A landscape with many valleys, sampled at points; each row gives a point and its height.
A ball rolls from a point to the lowest of its 5 nearest points, and stops where none of them is lower. Distance is the straight distance between rows; heights are no part of it.
q746: [-55  34  11 -20  21 -67 -41   8]  h=429
q703: [ -26   24   33  -17    9 -104   13  -43]  h=297
q50: [ 18 -29  -2  15  13  65   3   7]  h=498
q606: [ -7 -47  12  30  33  20  36  -4]  h=114
q829: [-27 -42  -4  16  25  -4   7 -17]  h=218
q319: [ 77 -11 -19 -11 -44  27  27   8]  h=134
q203: [  1 -31 -28 -38  10  12  18 -66]  h=405
q217: [  8 -39 -23 -26  12  29   7 -43]  h=411
q111: [-44  10 -11 -48  33 -72   3 -30]  h=512
q55: [-26 -35 -17 -15  25   1   9 -40]  h=375
q814: [-29  40  70   5   1 -85 -33 -16]  h=103
q904: [-55  18 -11 -28  27 -59 -20 -26]  h=499
q749: [ 58   0 -47 -16 -55  47 -16  34]  h=621
q525: [-11  62  52 -64  20 -79 -22  10]  h=65
q365: [-15 -48   9  31  25 -59  44 -18]  h=358
q801: [-33 -20  29  42  17 -78   9 -12]  h=294
q302: [-67   4 -10   1  25 -26 -53   5]  h=329
q971: [ 48  50 -30  17 -55  34  24  52]  h=310
q213: [-55 -23  -4  26  28   0 -31  15]  h=285
q750: [ 19 -49  -5   1  15   5  45 -40]  h=166
q187: [-46 -16  14  13  14 -59  -9 -14]  h=205
q715: [ 50  72  -9  29 -55  28  44  39]  h=200
q312: [ 66  -1 -65 -34 -68   5  14  34]  h=467
q443: [ 29  82 -11  42 -45  57  20  40]  h=474
q320: [ 56  59 -36  11 -66  12  52  43]  h=202
q915: [ 62  17 -25  -5 -46  49   1  31]  h=673
q225: [-12  54  34 -70  14 -96   7 -10]  h=211
q687: [-33 -32   2  15  15 -62   6 -25]  h=322
q269: [-41  38  67   0   5 -51 -65   5]  h=306
q248: [ 41 -23   0   0  -8  56   9  -2]  h=546
q295: [-13 -21  27  47  38  58  18  29]  h=122
q556: [-32 -13  -4 -13  18 -68  29 -41]  h=412
q315: [-21  65  83 -40  24 -45 -56   7]  h=237
q635: [-37 -28 -27 -23  31  19 -11 -37]  h=394
q354: [-31 -47  10  54  31 -14  12  19]  h=152
q754: [ 68 -11   5  -1 -22  40  42   1]  h=142
q719: [ 35 -13  14  28  11  56  26   7]  h=252
q178: [-16 -30 -15  -2  12  69 -49   0]  h=691
q887: [-24 -41   6  32  31  36   3  11]  h=197
q52: [ 45  34  -5  21 -32  80 -20  50]  h=871
q613: [-48 -24 -13   7  26  -5 -19 -12]  h=307
q758: [ 33 -29 -23 -38 -15  47 -22 -39]  h=622
q147: [ 71  11 -40  -7 -62  25  20  30]  h=312
q764: [ 40   4 -25  -6 -39  77 -34  42]  h=778
q353: [ 61  49  11  27 -42  34  57  27]  h=193
q80: [ 75  25  -6   4 -44  29  46  19]  h=183
q804: [-53  14  27   7   8 -63 -42  -2]  h=389
q480: [-47 -24  10  34  21 -41  -9   5]  h=217
q41: [ 30 -26 -16 -18 -16  62 -26 -14]  h=756
q352: [-53 -19 -29 -20  29  18 -33 -24]  h=359
q675: [  0 -16   8  34  30  72   0  23]  h=345
q430: [  0 -21 -21  -2   9  62 -30 -10]  h=663
q601: [-31  43  44 -29   6 -93  -9 -17]  h=350

Where does a ball stop that starts at each point below?
q430 => q606
q746 => q814
q715 => q319
q764 => q319
q719 => q606
q55 => q606

Call two points neighbours if one is among the 5 nearest of the other. Go from one point of each pair to the other, from neighbour to neighbour, staying as low as possible. Name the highest point that can't be avoided.
q606 and q525 => q804
q187 and q606 => q480
q319 and q187 => q719
